A landscape with many valleys, sampled at points; each row gives a point and its height.
A ball rolls from a point to the lowest of its 3 nearest points, and stops where none of them is lower. Distance is the straight distance between rows; heights are no part of it.
Bir: [134  87 116 129 139 134 140 101 101 147 138 115 105 134 101 136 120 115
 143 160  97 124 101 139 120 123 158 128 139 152 133 131 139 116 120 126
 136 139 137 113 109 135 164 137 127 110 113 146 116 154 117 129]  (h 3.02)
Nive: [152 139  92 135 183  86  81 115  88 147 115 121  77 130 191 152  95 104
  88 166 107  46 119 149 101  82 106  89 196 189 106  71 150 145  79 132
  78 168 108  30  95  74 155 136 164 175  56 125 198 158 126 189]  (h 4.49)
buf: [146 188 159 145 147 107  53 161 149 113 128 113 151  95 178 112 152 144
 125  99 193  87 147 146 145 111  76 140 170 126  91 108 105 164  91 156
 127 145 138 124 135  86 103 110 128 198 131 115 187  93 113 119]  (h 5.41)
kina: [ 93  85 110 109 103 168 161 126 149 112 141 122 149 144  91 106 133 137
 136 134 115 182 116 111 155 161 156 132  85 104 166 150 122 105 171 110
 138  90 135 178 138 160 122 137 138  89 162 142  84 145 146 109]  (h 4.27)
Mepo: [102  53 128 112 114 182 206 113 103 139 138 145 131 150  64 134 104 103
 145 159  70 204 120 109 135 183 203 122  75 123 162 136 125  68 167  76
 148  83 133 153 148 191 129 130 151  52 139 157  52 148 150  94]  (h 3.35)
fidez: [121  72 122 107 118 162 187 103 111 133 136 133 122 148  62 115 114 113
 131 147  83 188 136 118 145 186 176 111  86 126 148 129 127  91 172  93
 132 100 115 140 127 181 122 141 148  71 147 140  64 150 147 104]  (h 2.48)
matin: [129  70 120 123 121 170 167  92 115 140 120 128 117 130  92 119 122 114
 129 142  96 143 121 116 135 157 162 135 117 131 137 117 140 111 137 119
 140 124 121 124 120 171 152 125 127  80 128 139 100 171 146 112]  (h 3.90)
Samur: [122  90 113 127 149 133 141  87  96 164 144 127 106 133 120 132 122 107
 127 166  94 115 106 130 109 132 143 129 137 162 133 132 134 111 112 116
 131 149 127 114 115 122 169 137 133 128 109 151 122 159 111 138]  (h 3.25)
Pedi: [108  83 115 113  97 164 178 114 122 123 130 131 140 159  79 113 116 124
 145 144  97 173 111 110 150 188 173 133  67 103 154 128 125  92 159  98
 130  94 136 151 132 169 129 120 131  82 143 131  66 151 141 102]  (h 2.67)
Mugo: [161 178 137 135 162  85  56 152 138 109 108 114 120  90 201 115 143 142
 108 105 183  79 132 133 121  91  76 126 172 124  90 110 125 161  85 157
 110 156 128  99 123  67 112 122 146 177 102 139 198  91  97 138]  (h 0.23)
lela: [113  82 117 120 100 159 173 114 121 132 133 125 116 139  88 106 114 115
 149 156  83 172 135 117 139 159 163 117 107 106 156 130 120  94 156 106
 139 103 133 148 128 169 142 116 130  70 141 130  75 155 156 103]  (h 2.70)
nika: [154 197 120 135 147  79  39 163 136 109  92 100 133  76 219 130 136 158
 107 100 191  62 146 131 126  84  58 122 194 134  95 120 121 162  85 150
 112 150 126  90 126  41 116 119 127 189  98 136 209  85  87 141]  (h 1.25)
sebo: [132 162 118 130 190  86  62 144 125 133 104 113 102 111 200 144 138 129
 101 142 158  66 117 129 113  89  76  99 182 146  90 106 138 149  78 146
 103 164 130  84 116  56 112 123 141 159  81 135 207 123  86 169]  (h 2.87)
muv: [ 98  69 135 115 100 182 189  98 129 137 131 123 172 160  72 136 144 112
 157 138  96 191 111 118 146 181 196 144  51  92 172 152 127 104 173  96
 145  66 132 199 156 196 113 129 117  67 186 145  53 136 148  81]  (h 3.80)
nos: [109  61 133 125 116 174 184  99 104 142 142 143 112 136  68 142 109 113
 148 158  75 176 136 126 134 167 190 118  96 124 163 121 138  66 150  84
 124  95 114 136 143 170 136 132 150  61 144 138  68 143 152  90]  (h 3.24)
Tib: [101  98 120 107 104 158 154 122 144 125 125 135 146 146  94 112 125 121
 141 154 112 161 126 116 150 163 151 134  89 111 147 140 128 115 153 120
 127 104 141 167 137 162 119 123 125  81 150 139  81 150 139 117]  (h 3.41)
nebom: [141 110  84 129 183  95 108  81  56 168 151 108  83 140 168 165  60  82
 107 174  90  83 100 144  91  85 143  87 202 216 134 124 171 131  55 118
  72 174 116   4  93  70 183 131 156 139  67 158 162 163 107 212]  (h 6.41)
kitus: [145 163 131 147 147 110 104 122 127 140 132 118 115 123 132 122 133 134
 121 121 134 108 121 128 115 113 105 134 138 123 109 113 111 150 103 137
 111 151 127 122 125 130 140 139 124 153 121 123 134 112 137 136]  (h 3.79)
dapuf: [130 167 167 139  97 125 128 168 156  96 108 142 179 116 118 113 137 156
 129  79 165 147 169 115 135 114 118 164 105  95 137 158 110 138 154 143
 141 121 111 184 151 149  96 105 114 133 153  87 127 110 122 120]  (h 2.40)
fud: [118 128 118 127 184  99 104 115 102 153 128 122 108 128 161 146 107 134
 112 150 127  97 119 145 102 101 108 102 148 152 120 109 132 131  93 141
 111 152 124  90 125  89 146 143 126 145  91 130 172 134 110 164]  (h 1.91)
godef: [113  63 120 121 108 166 180 110 123 130 134 138 125 146  52 137 110 112
 137 158  77 189 133 105 149 177 190 123  93 127 166 140 130  73 152  91
 140  85 122 145 129 187 143 145 137  56 153 145  54 145 147 102]  (h 1.92)
felar: [131 154 167 135  85 137 138 158 163  97 121 142 161 125 112 126 140 139
 144  77 172 144 155 111 136 128 114 151  87  88 130 150 113 141 160 136
 148 101 134 188 137 149  95 125 129 122 164 114 120 110 141 112]  (h 2.01)
fomo: [142 170 120 130 186  77  49 154 118 143 107 113  93 122 211 136 126 133
  99 132 147  68 122 149 115  94  85 105 204 166  92  85 142 149  74 147
  80 167 118  56 113  48 122 123 148 182  75 144 195 153 116 186]  (h 1.01)
Makat: [141 175 148 144 111 116 111 163 152 100  93 134 178  95 149 116 140 164
 133  76 187 121 176 124 154 113  96 144 121  81 125 135 101 152 130 156
 146 138 124 186 141 117  98 108 123 154 148  82 144 101 128 119]  (h 9.16)
Puf: [153 182 140 149 140  91  81 142 141 112 120 128 142  96 185 109 145 154
 105  97 184  89 134 135 128 103  79 133 183 121  93 107 122 173  75 146
 121 155 125 109 123  76 106 122 144 186 101 144 189  83 108 140]  (h 0.77)
kozu: [113 125 151 124  49 150 182 131 157 103 127 131 164 133  93 117 157 134
 160  74 152 171 121 111 164 158 136 163  71  86 148 145 118 135 192 127
 189  81 122 187 135 187  96 139 111 103 190 113  67 100 156  87]  (h 2.27)
Gep: [105  59 121 112 103 180 188 110 132 144 126 123 145 166  65 129 118 109
 156 146  74 199 128 121 142 183 176 111  52 116 168 145 137  85 165  90
 136  99 126 159 138 181 117 139 124  72 151 147  46 144 139  74]  (h 2.83)
suma: [132 138  78 141 188  92 102  94  52 171 134 118  81 125 186 179  73  86
 100 167  90  68 104 141  95  84 125  81 206 210 123 106 166 141  61 116
  75 186 123   4  91  70 182 120 156 169  72 144 179 162 114 200]  (h 5.49)
tufil: [130 151 138 129 131 114 113 138 152 110 148 157 134 133 122 114 147 140
 121 123 137 134 152 126 136 140 104 142 141 117 127 127 123 132 139 140
 119 122 148 158 142 145 131 127 107 129 147 124 119 136 133 111]  (h 6.50)
kave: [120 116  92 127 186 109 104 125 108 153 140 124  81 141 166 160 100 132
 114 159 107  95 105 136 107 108 126 106 167 178 107 122 140 128  91 131
  98 153 139  75 120  87 152 143 127 171  81 138 156 130 107 165]  (h 1.65)
kugad: [112 102 139 136  72 184 182 113 155 112 133 121 174 155  80 143 141 123
 156  95 144 179 112 107 156 165 153 140  61  83 164 145 117 131 178 119
 173  71 122 189 143 186 113 130 115  79 193 138  67 123 146  80]  (h 6.59)
rin: [109 175 196 115  50 172 168 174 185  78 116 152 213 120  94 101 174 150
 187  43 179 157 156 139 167 132 124 172  63  88 125 146  90 142 190 140
 205  83 117 235 138 165  70 128  83 127 223  92  78  98 148  43]  (h 5.43)
zoton: [166 175 127 150 151  83  49 170 132 117 104 109 115  94 188 120 142 151
 102 101 182  78 138 121 112  90  89 124 187 132  98 108 132 166  82 158
 113 168 125  97 118  59 119 112 133 181  98 123 217  93  98 160]  (h 0.66)
foter: [145  81  90 145 156 109 132 101  72 166 149 117  70 124 148 168  61  94
  98 177  90  93  91 148  86  99 155  94 187 197 135 101 149 100  98 103
  92 149 134  23 114  92 166 124 148 132  66 152 151 153 113 187]  (h 4.05)
dos: [134 155 139 143 138 106  98 134 133 130 130 131 133 114 140  99 146 146
 111 118 143 108 143 145 133 120 100 140 141 116 108 116 112 146 106 147
 115 139 132 134 136 120 129 123 114 148 137 122 150 104 134 127]  (h 4.71)
rugag: [ 95  77 118 110  91 186 181 100 121 131 110 137 150 158  56 130 123 124
 154 147  89 201 116 105 144 182 183 131  58  89 176 157 126  97 171  88
 144  88 122 182 152 180 119 141 127  64 167 144  58 134 139  78]  (h 3.23)
lomu: [145 109 105 132 167  83 113 113  61 167 137 129  63 129 166 157  66 101
  93 165  91  79 101 140  96  94 128 102 190 201 140  93 158 114 102 113
  85 149 125  33 105  77 154 143 140 155  72 145 161 151 115 190]  (h 5.08)
ser: [152 147  94 126 180  88  74 134  75 145 121 134  83 132 198 148 104 123
  95 154 115  67 115 139 103  88 101  87 188 163  97  96 138 147  98 133
  67 162 123  29 106  65 135 129 153 167  68 129 182 146 133 182]  (h 3.92)
suko: [123 107 121 111 101 141 152 109 138 119 128 133 141 135 108 113 128 125
 139 148 102 145 134 119 136 160 125 142 108 127 141 140 125 109 163 128
 143 108 132 154 131 161 131 132 127 105 142 130 101 137 149 109]  (h 4.55)
lopu: [111 126  99 115 167 115 125 116 100 150 148 118 112 137 151 161 109 135
 110 168 108  97  95 142  87 112 128 108 141 169 104 136 141 128  94 123
 108 143 124  87 124  96 154 137 128 136  80 137 151 139 109 154]  (h 1.75)
fav: [147 171 149 153 138  95  87 143 137 121 127 124 134 109 172 115 146 141
 112 119 170  95 136 147 141 118  73 133 156 109 104 111 111 163  86 142
 122 147 131 130 134  97 117 129 117 181 128 122 167 100 120 135]  (h 5.29)
saduf: [136 175 142 144 148  97  92 148 137 129 130 133 133 108 150 107 152 132
 108 118 151 113 150 133 129 118  93 141 161 117 104 121 112 168  97 148
 118 140 124 126 132 129 113 119 125 179 132 115 158  99 117 132]  (h 5.16)
Foli: [105 145 163 108  48 150 179 147 175 103 120 126 173 138  88  94 180 131
 156  77 155 185 136 118 166 167 134 154  61  85 141 152  99 146 189 132
 175  75 130 216 134 187  97 123  96 119 202 118  62 108 155  55]  (h 2.62)
lil: [141 174 148 134 130 108  86 156 145 121 129 123 148 115 154 111 163 138
 117 116 169 123 155 134 140 129  79 136 149 112 109 113 111 152 102 147
 111 133 136 148 135 120 106 121 106 163 129 119 146 104 125 123]  (h 5.46)
netuk: [ 96  72 112 110 105 178 193 109 121 127 134 121 140 155  74 137 117 126
 137 156  84 188 127 118 145 181 173 121  68 110 156 131 126  91 155 102
 135  92 118 157 142 174 125 136 125  67 150 137  66 141 136 100]  (h 2.59)
les: [128 159 115 130 180  97  78 136 107 134 126 122 110 119 184 149 112 134
 108 132 138  76 121 139 100  96  92  92 173 143 101 102 137 141  81 157
  97 162 133  71 120  52 123 147 129 171  88 137 190 130 101 181]  (h 5.45)
fegul: [148 167 128 139 161  97  62 158 134 117 117 108 116  96 186 122 136 148
 106 106 173  85 132 118 111 104  77 115 163 109 112 106 118 157  75 153
 124 161 126 103 119  75 132 129 142 178 103 126 201 100 105 150]  (h 0.67)
Noti: [137 178 154 147 139 106  89 160 146 114 113 130 166 115 166 101 151 140
 138 104 174 121 167 154 157 121  96 141 164 112 112 117 114 157 101 146
 132 152 139 139 130 112 105  97 113 176 146 123 174 100 117 136]  (h 5.76)
bot: [135 136  83 129 168  91 111 125  81 167 135 124  69 132 171 155  97 117
 102 182  99  82 111 138 116  88 118  93 185 174 119  94 141 134 110 135
  77 147 122  54 115  84 147 147 141 167  64 136 168 133 113 180]  (h 1.95)
Vok: [108  60 102 131 136 152 161  77  94 154 134 130 117 131  93 107 104 104
 150 159  84 141 101 123 108 151 184 119 128 145 131 140 152 102 122 102
 130 139 122 121 123 149 172 131 134  81 115 151 104 162 124 120]  (h 3.67)
gol: [126 136 115 132 188 101  91 132 111 143 134 128 104 124 178 147 116 133
 105 150 130  81 115 137 109  97 103 114 145 152  95 116 137 129  89 135
  97 155 112  96 114  79 138 136 128 158  85 129 181 131 103 167]  (h 2.66)
Korim: [150 107 102 118 129 140 149 110 118 128 134 134 109 118 107 115 127 110
 127 137 117 130 115 123 123 134 132 142 135 150 123 115 139 125 136 119
 137 129 131 121 120 151 154 133 120 111 120 138 117 146 155 128]  (h 5.93)
vodu: [134 130 159 125  85 127 144 153 163  98 115 135 158 133  97 116 151 135
 134  84 163 153 138 115 143 131 111 159  98  96 150 164 115 121 168 135
 157 106 131 186 124 147 109 124 110 108 175 106 111 114 141 100]  (h 2.00)
bogim: [146 162 126 140 185  85  62 155 128 131 112 122 103 105 201 140 133 133
 103 122 168  77 132 127 116  95  87 109 167 134 105 110 132 148  82 160
 116 162 124  92 126  54 132 140 125 181  94 128 201 106 105 171]  (h 1.32)
gegoz: [145 175 157 139 117 117 112 158 154  97 118 146 172 110 135 108 138 148
 138  93 165 128 166 140 150 113  84 148 132  97 120 130 113 151 127 150
 130 144 129 170 149 129 105 104 114 158 161 103 147 120 127 117]  (h 7.63)
Tuf: [124 111 146 129  72 167 177 118 157  99 124 136 156 137  73 119 146 120
 143  98 145 163 102 114 159 155 158 149  58  77 151 134 125 136 179 114
 171  88 128 191 130 189 105 126 139  87 185 117  83 123 149  97]  (h 4.63)
sofil: [ 98 126 157 122  50 157 194 131 159 113 122 121 167 136  76 106 170 124
 145  85 138 191 118 103 170 158 149 155  59  71 161 129 108 129 195 125
 184  67 128 198 131 185 108 132 103 100 191 135  58 115 154  71]  (h 3.12)
Bupoz: [150 173 106 146 175  83  30 166 123 132 105 114 102 115 213 145 130 147
  95 120 158  61 139 141 106  86  68 104 206 167  86  88 134 152  89 160
 103 188 128  67 128  34 112 120 148 184  84 128 220 130 101 183]  (h 2.98)
Zon: [143 141 119 137 157 107  99 123 110 131 130 141 101 116 145 142 135 131
 125 138 141 102 125 134 116 104 116 127 146 135 102 113 125 147  91 141
 122 151 131 120 132  99 145 147 135 138 106 118 174 120 122 143]  (h 2.68)
madud: [168 202 127 148 156  67  28 182 132  97  94 112 129  74 234 135 132 173
  86  76 190  55 166 125 110  66  49 116 217 137  87 120 122 174  86 162
  92 174 127  82 132  26 115 108 136 202  92 125 243  92  85 159]  (h 4.16)
rusi: [118 175 188 120  56 133 150 155 189  99 120 134 180 139 112  98 183 138
 155  69 171 156 163 125 169 127 127 171  78  86 122 152 101 154 184 131
 168  84 134 196 123 161  79 126  97 115 196 102  89 101 148  84]  (h 1.93)
komos: [137 165 166 139 102 124 119 164 153 112 113 139 164 129 127 120 131 138
 139  88 167 142 170 120 147 113  97 164 128  94 141 149 121 145 142 158
 140 136 126 174 145 134 105 113 120 142 158  84 135 123 128 121]  (h 5.17)
Pamu: [151 129 121 126 144 108 119 111 122 129 131 135 103 109 125 120 143 134
 110 131 131 107 129 127 123 103 121 132 127 138 111 128 129 124 123 139
 134 146 124 118 115 129 158 128 119 133 119 136 140 128 139 128]  (h 4.19)
Zatan: [154 108  88 136 164 106 124  87  58 167 137 119  70 136 155 175  75  73
 112 183  87  74  97 138  85  92 145  97 201 204 135 103 164 117  72 112
  75 162 128  24 104  91 166 132 145 145  59 160 145 146 108 193]  (h 5.64)
Beke: [134 123  98 122 168  88 101 114  91 145 129 128  79 140 154 154  90 117
  97 166  90  84 116 149  93  98 131 104 165 173 111 113 140 119 100 125
  90 136 132  56 117  79 143 144 152 157  63 135 159 139 112 168]  (h 1.43)
dav: [125 104 105 124 147 119 135 118  98 155 149 108  99 145 138 143  90 123
 128 172  91 118 101 144 102 121 142  91 137 173 119 127 141 107 113 120
 113 147 140  74 121 113 171 138 146 139  70 151 128 144 112 154]  (h 2.19)
Kozi: [108  85  89 117 148 137 138  84 100 151 146 131 101 128 115 128  99 115
 134 159  85 125  95 134  86 124 170 107 137 166 129 143 147 113 107 106
 119 151 135  90 109 138 150 136 142 133  72 144 124 153 118 137]  (h 5.12)
vab: [138 170 150 141 119 124 110 150 153 119 131 141 153 123 124 111 139 136
 128 103 163 134 163 138 147 126 108 149 136 115 117 134 119 130 120 146
 118 134 132 158 140 122 100 114  94 147 146  90 140 113 135 124]  (h 6.82)
Gikun: [140 113 102 128 159 102 125 114  87 169 154 120  70 141 148 165  71 112
 104 165  75  89 107 130  96 105 144  92 176 182 126 106 144 113 118 130
  93 139 140  49 117  96 164 142 148 142  70 139 133 150 111 169]  (h 2.02)
badu: [118 124 151 119  82 159 150 147 152 102 134 127 152 145  80 118 148 122
 148 107 150 166 128 110 148 147 130 162  79  86 152 160 112 139 179 145
 156 105 117 177 138 159 113 121 130  92 184 107  97 123 132 106]  (h 2.25)
paf: [133  64 111 124 160 119 154 108  83 170 153 116  82 131 123 159  69 104
 114 160  75 121  96 134  89 131 176  88 147 186 128 120 141  99 120 116
 113 159 128  54 120 127 164 134 162 129  67 148 121 152  99 173]  (h 8.15)
Sadu: [128 166 138 146 131 120 104 145 141 126 134 145 129 127 135 103 145 132
 119 130 139 123 141 137 136 135  96 139 144 124 119 125 122 128 123 152
 127 132 133 140 130 130 126 128 113 146 132 124 136 114 132 127]  (h 5.66)
mutug: [134 154 176 132  76 133 146 163 175 111 120 129 160 126 115 137 156 148
 137  77 172 165 155 101 149 130 114 166  83  86 138 149 100 148 173 135
 156  97 126 192 146 166 100 125 122 118 179 105 104 102 141 105]  (h 1.99)
fonu: [135 167 140 132 156 106 102 138 117 110 134 132 107 103 147 130 149 141
 121 132 146 102 135 128 108 108 106 129 153 120 109 110 132 160  99 139
 115 141 117 122 123 107 142 138 130 153 121 119 171 116 138 135]  (h 2.78)
mozi: [103  77 133 128  90 191 173 105 136 131 117 130 165 146  70 131 145 112
 155 123 115 183 108 103 146 169 174 143  47  86 169 161 127 102 169 101
 145  86 119 187 160 172 110 133 119  76 192 138  64 132 146  86]  (h 4.04)
fem: [124 120 130 102 116 147 153 147 150 107 141 140 137 138 108 111 133 129
 144 136 124 148 135 121 138 155 122 138 104 117 142 153 136 112 167 135
 139 112 135 151 137 151 115 125 109  99 158 116 102 140 138 109]  (h 5.44)
Gige: [110  57 113 123 122 183 189  86  93 155 138 138 119 131  62 130 106  96
 145 158  75 178 131 119 122 169 199 122 106 133 164 125 131  71 151  90
 134 103 119 132 132 170 146 120 151  63 138 151  61 147 157 106]  (h 5.27)
difu: [110  78  90 120 144 129 162  94  89 177 135 112  96 125 119 143  90 113
 129 173  69 137  94 139  94 138 183  88 138 170 130 137 132 100 104 102
 125 154 128  72 100 141 168 130 163 123  88 163 109 151 105 157]  (h 6.44)
dasi: [131 160 101 127 184  90  66 141 115 142 127 117  87 137 206 141 117 128
  99 152 131  75 117 137  96 104  80  99 177 167  95  92 138 134  92 143
  87 146 126  52 103  56 127 140 145 176  70 134 200 143 119 179]  (h 5.77)
guker: [131 112 115 120 109 142 143 109 135 112 133 115 109 133  95 108 139 124
 128 145  98 137 135 114 138 145 130 135 126 125 145 121 123 116 140 127
 140 128 130 132 122 148 134 119 128 106 136 127 102 148 151 109]  (h 5.31)
tebug: [115  64 101 115 132 143 158  82 102 161 144 123 112 136 106 116 106  98
 140 166  84 138  91 138 104 131 182 109 134 159 123 139 154 106 118 108
 134 151 121 109 119 149 169 133 137 102 108 147  98 147 123 146]  (h 3.78)
dar: [143 183 159 135  76 113 117 169 186  92 113 124 167 121 130 117 148 164
 139  73 183 139 183 112 149 113  98 161 106  84 127 158 112 158 155 133
 149  96 112 187 135 147  95 111 123 141 159  90 141 105 141 113]  (h 3.73)
Tevez: [125 128  97 123 181 107 104 120 102 148 140 130  91 136 162 149 107 140
 123 166 129  98 111 133  97 108 115 102 149 157 114 127 133 123 100 130
 106 151 128  86 126  89 145 146 126 141  78 125 159 120 110 169]  (h 1.74)
ful: [165 202 138 142 150  82  44 165 140 115  98 118 128 103 212 122 149 167
  96  91 195  73 138 131 122  90  71 132 198 110  84 119 112 174  98 156
 121 159 132 109 126  64 115 107 133 196  98 128 201  72 100 137]  (h 2.47)
fezas: [153 154 125 142 170 100  80 146 124 131 131 120 111 115 155 149 144 131
 119 126 147  82 129 131 104 107  97 116 148 127 104 117 140 153  91 138
 113 159 121 101 124  95 140 142 133 168 105 128 188 104 108 145]  (h 1.56)
resu: [117 167 171 123  70 140 137 158 192 106 115 140 170 135 119 114 153 147
 145  60 181 150 155 121 161 114 116 172 102  77 130 150 111 145 168 124
 159  97 126 187 134 153  83 121 122 138 179 102 104  82 140 102]  (h 1.94)
vege: [128 129 144 133 106 137 130 142 163 108 137 149 141 132 103 123 151 134
 143 113 144 150 130 117 138 139 124 152 100 112 136 151 128 124 162 152
 137 130 131 168 124 152 104 115 112 110 157 100 112 136 127 127]  (h 5.86)
suvep: [145 172 117 143 178  88  80 141 122 123 109  97 116 115 161 151 135 145
 117 121 152  86 131 123 109 105  87 112 153 132  98 117 140 149  77 161
 118 152 121 104 128  84 133 144 133 174  92 115 180 117 114 163]  (h 2.49)
vepum: [136 126 120 121 118 115 133 129 156 128 137 141 120 113 115 108 152 138
 125 128 127 123 135 132 129 139 108 148 120 124 132 128 136 137 140 133
 137 121 142 137 132 140 141 120 111 128 130 121 131 130 152 111]  (h 6.78)
musan: [115 156 169 113  55 146 169 151 183  88 129 142 179 134  93 116 171 154
 149  72 162 162 142 122 160 148 125 160  82  87 142 146 116 145 191 121
 167  79 136 193 124 163  85 131 119 114 192 114  84  92 146  77]  (h 1.98)
livi: [123 142 158 115  63 148 159 136 169 101 128 132 154 137  98 123 161 142
 150  85 154 170 118 112 165 136 135 152  68  74 143 150 111 136 193 126
 172  88 129 193 136 174  99 123 130 111 180 123  86 107 160  91]  (h 2.03)
Notup: [125  66 119 122 125 164 186  89  98 142 140 131 104 133  82 123 100 100
 141 162  83 158 124 125 129 156 190 117 115 130 160 124 129  88 138  81
 114 105 124 122 136 183 140 122 150  55 137 154  76 160 158 114]  (h 4.65)
bom: [114 167 189 123  64 158 160 163 204  92 111 134 205 124 115  95 187 153
 162  53 175 162 161 135 165 135 135 160  81  75 122 151  94 135 191 132
 192  80 124 212 137 160  75 123  81 129 204  97  87  96 155  59]  (h 3.09)
vidu: [109 167 181 114  57 162 181 158 173  77 128 145 202 117  92  96 168 143
 171  64 156 172 150 143 171 155 134 160  74 101 134 165 101 141 187 140
 189  76 148 221 155 168  84 112  95 110 215 117  74  97 145  66]  (h 6.60)
kotaf: [111  71 100 135 112 162 170  91 101 146 134 132 118 138  83 113 116 104
 141 163  85 166 115 129 131 154 188 113 123 140 133 125 143  91 135 105
 135 120 121 122 116 174 156 119 138  75 130 137  87 159 140 120]  (h 3.82)
Toge: [ 95  61 131 114 111 187 195 110 122 146 143 124 137 169  49 138 111 109
 149 147  58 206 116 118 142 171 199 117  48 107 186 145 138  69 166  79
 142  94 131 171 147 189 135 138 143  48 150 145  42 147 145  71]  (h 3.81)
kunad: [153 194 162 150 124 107  89 157 155 104 107 130 168 104 160 107 149 157
 125  84 168 104 169 127 152 128  71 140 153 116 106 129  98 167  92 165
 137 148 125 152 152 109  87 102 108 172 138 104 175 108 116 131]  (h 6.00)
mes: [140 126 116 140 169 120 123 107 109 132 142 124 110 126 146 155 119 118
 123 146 112 113 112 150  98 107 124 112 138 148 112 135 146 131 101 125
 109 161 135 111 128 104 158 141 120 149 104 135 158 128 108 151]  (h 1.87)
rozu: [107 183 189 122  62 140 137 160 202  98 114 147 184 128 119 106 164 156
 138  54 174 157 163 124 162 122 111 160  92  88 122 153  89 142 183 129
 174  81 117 205 133 155  96 113 109 142 193  92 102  98 132  80]  (h 1.62)
Dig: [129  89 122 122 153 141 134  99 103 138 140 131 112 120 128 144 126 118
 127 156 117 108 111 124  94 119 142 129 136 152 125 128 144 122 125 128
 134 149 147 106 112 130 167 136 122 116 108 133 134 144 123 132]  (h 1.46)
figef: [137 140 104 125 179  97  88 131  88 156 126 127  78 139 178 143  98 134
  98 155  99  68 111 150  98  87 108 109 177 174 102  81 147 128  92 131
  81 163 135  56 112  68 147 129 134 168  60 128 174 142 110 171]  (h 2.60)
rekin: [136 150 150 134 107 132 118 157 161 100 130 137 159 117 112 113 149 148
 141 104 149 149 158 137 148 128 109 158 105  97 147 152 127 122 144 157
 131 133 136 159 141 132 108 113 105 115 163  96 120 134 140 129]  (h 5.92)
dad: [126 152 151 133 107 131 112 145 162 126 142 158 142 116 115 111 136 134
 135 121 148 148 152 130 138 136 115 148 128 121 132 136 117 136 136 151
 129 131 137 161 146 137 105 130 114 130 154 104 131 125 131 119]  (h 6.13)
pudu: [112  83 109 124 132 154 152  79 111 139 129 117 105 127 101 121 130 110
 141 155  78 130 111 141 115 136 177 128 128 145 130 134 141 111 123 104
 141 130 123 108 119 154 156 125 135 100 120 137 114 147 123 116]  (h 3.54)
fozab: [ 98  58 134 101 103 189 201  93 131 132 131 139 146 182  47 134 124 113
 166 142  80 216 118 110 137 186 193 135  48 108 176 150 142  86 157  73
 146  84 118 177 157 200 126 138 140  51 159 146  39 138 144  66]  (h 2.07)
sisa: [119 104  97 124 161 129 129  95 113 162 148 122 108 120 129 146 110 122
 111 168 114 124  91 145  85 106 136 108 135 159 119 142 153 131 105 123
 119 156 131  99 117 118 162 139 125 127  91 141 137 136 115 163]  (h 2.10)
Zupi: [147 125 115 135 159 119 125 112 126 142 137 127 109 111 127 158 126 126
 124 148 125 107 115 138 114 116 129 137 137 144 110 130 131 133 117 139
 131 154 123 129 118 131 155 130 124 132 101 132 149 128 133 129]  (h 2.57)
viv: [145 118  92 139 161  99 118 111  66 148 141 124  74 125 175 155  69  90
  94 167  88  62 110 152 100  90 124 101 194 187 123  94 153 121  82 127
  78 154 122  10 104  88 167 135 146 157  60 147 174 155 124 198]  (h 5.26)
zufaf: [105 115 130 116  99 156 157 129 141 104 125 129 162 149  90 125 142 125
 154 121 126 159 124 114 153 163 156 142  81  86 157 150 122 116 164 124
 155 103 145 183 143 165 107 133 111  77 176 116  79 143 133 111]  (h 6.83)
guzig: [101  69 125 122 107 170 179 109 143 120 118 125 151 156  78 121 131 122
 154 149  95 186 120  99 157 188 166 126  70  96 156 153 134 108 161 107
 152  99 134 172 142 179 119 134 114  75 174 136  74 149 137  98]  (h 2.89)
rakit: [129 130 119 115 116 131 125 132 150 116 139 137 135 144 108 104 147 130
 125 132 118 144 130 123 136 142 118 142 118 131 144 129 125 130 143 131
 133 119 142 141 134 154 120 122 112 117 135 126 110 145 139 108]  (h 5.97)

Call two points neighbours if one is among the 3 nearest of the other. Go from one point of each pair to the other, from neighbour to neighbour, staying as low as possible. Name the highest point that can't be avoided.
rozu, fomo -> rekin
Beke, fezas -> Pamu
fomo, fezas -> sebo
Mugo, fezas -> suvep
godef, fozab -> Gep

For each start below, name every point that the ball comes to, in order.
suma -> viv > lomu > foter > Gikun > Beke
vidu -> Foli > musan > rusi > rozu
badu -> vodu > mutug > resu > rozu
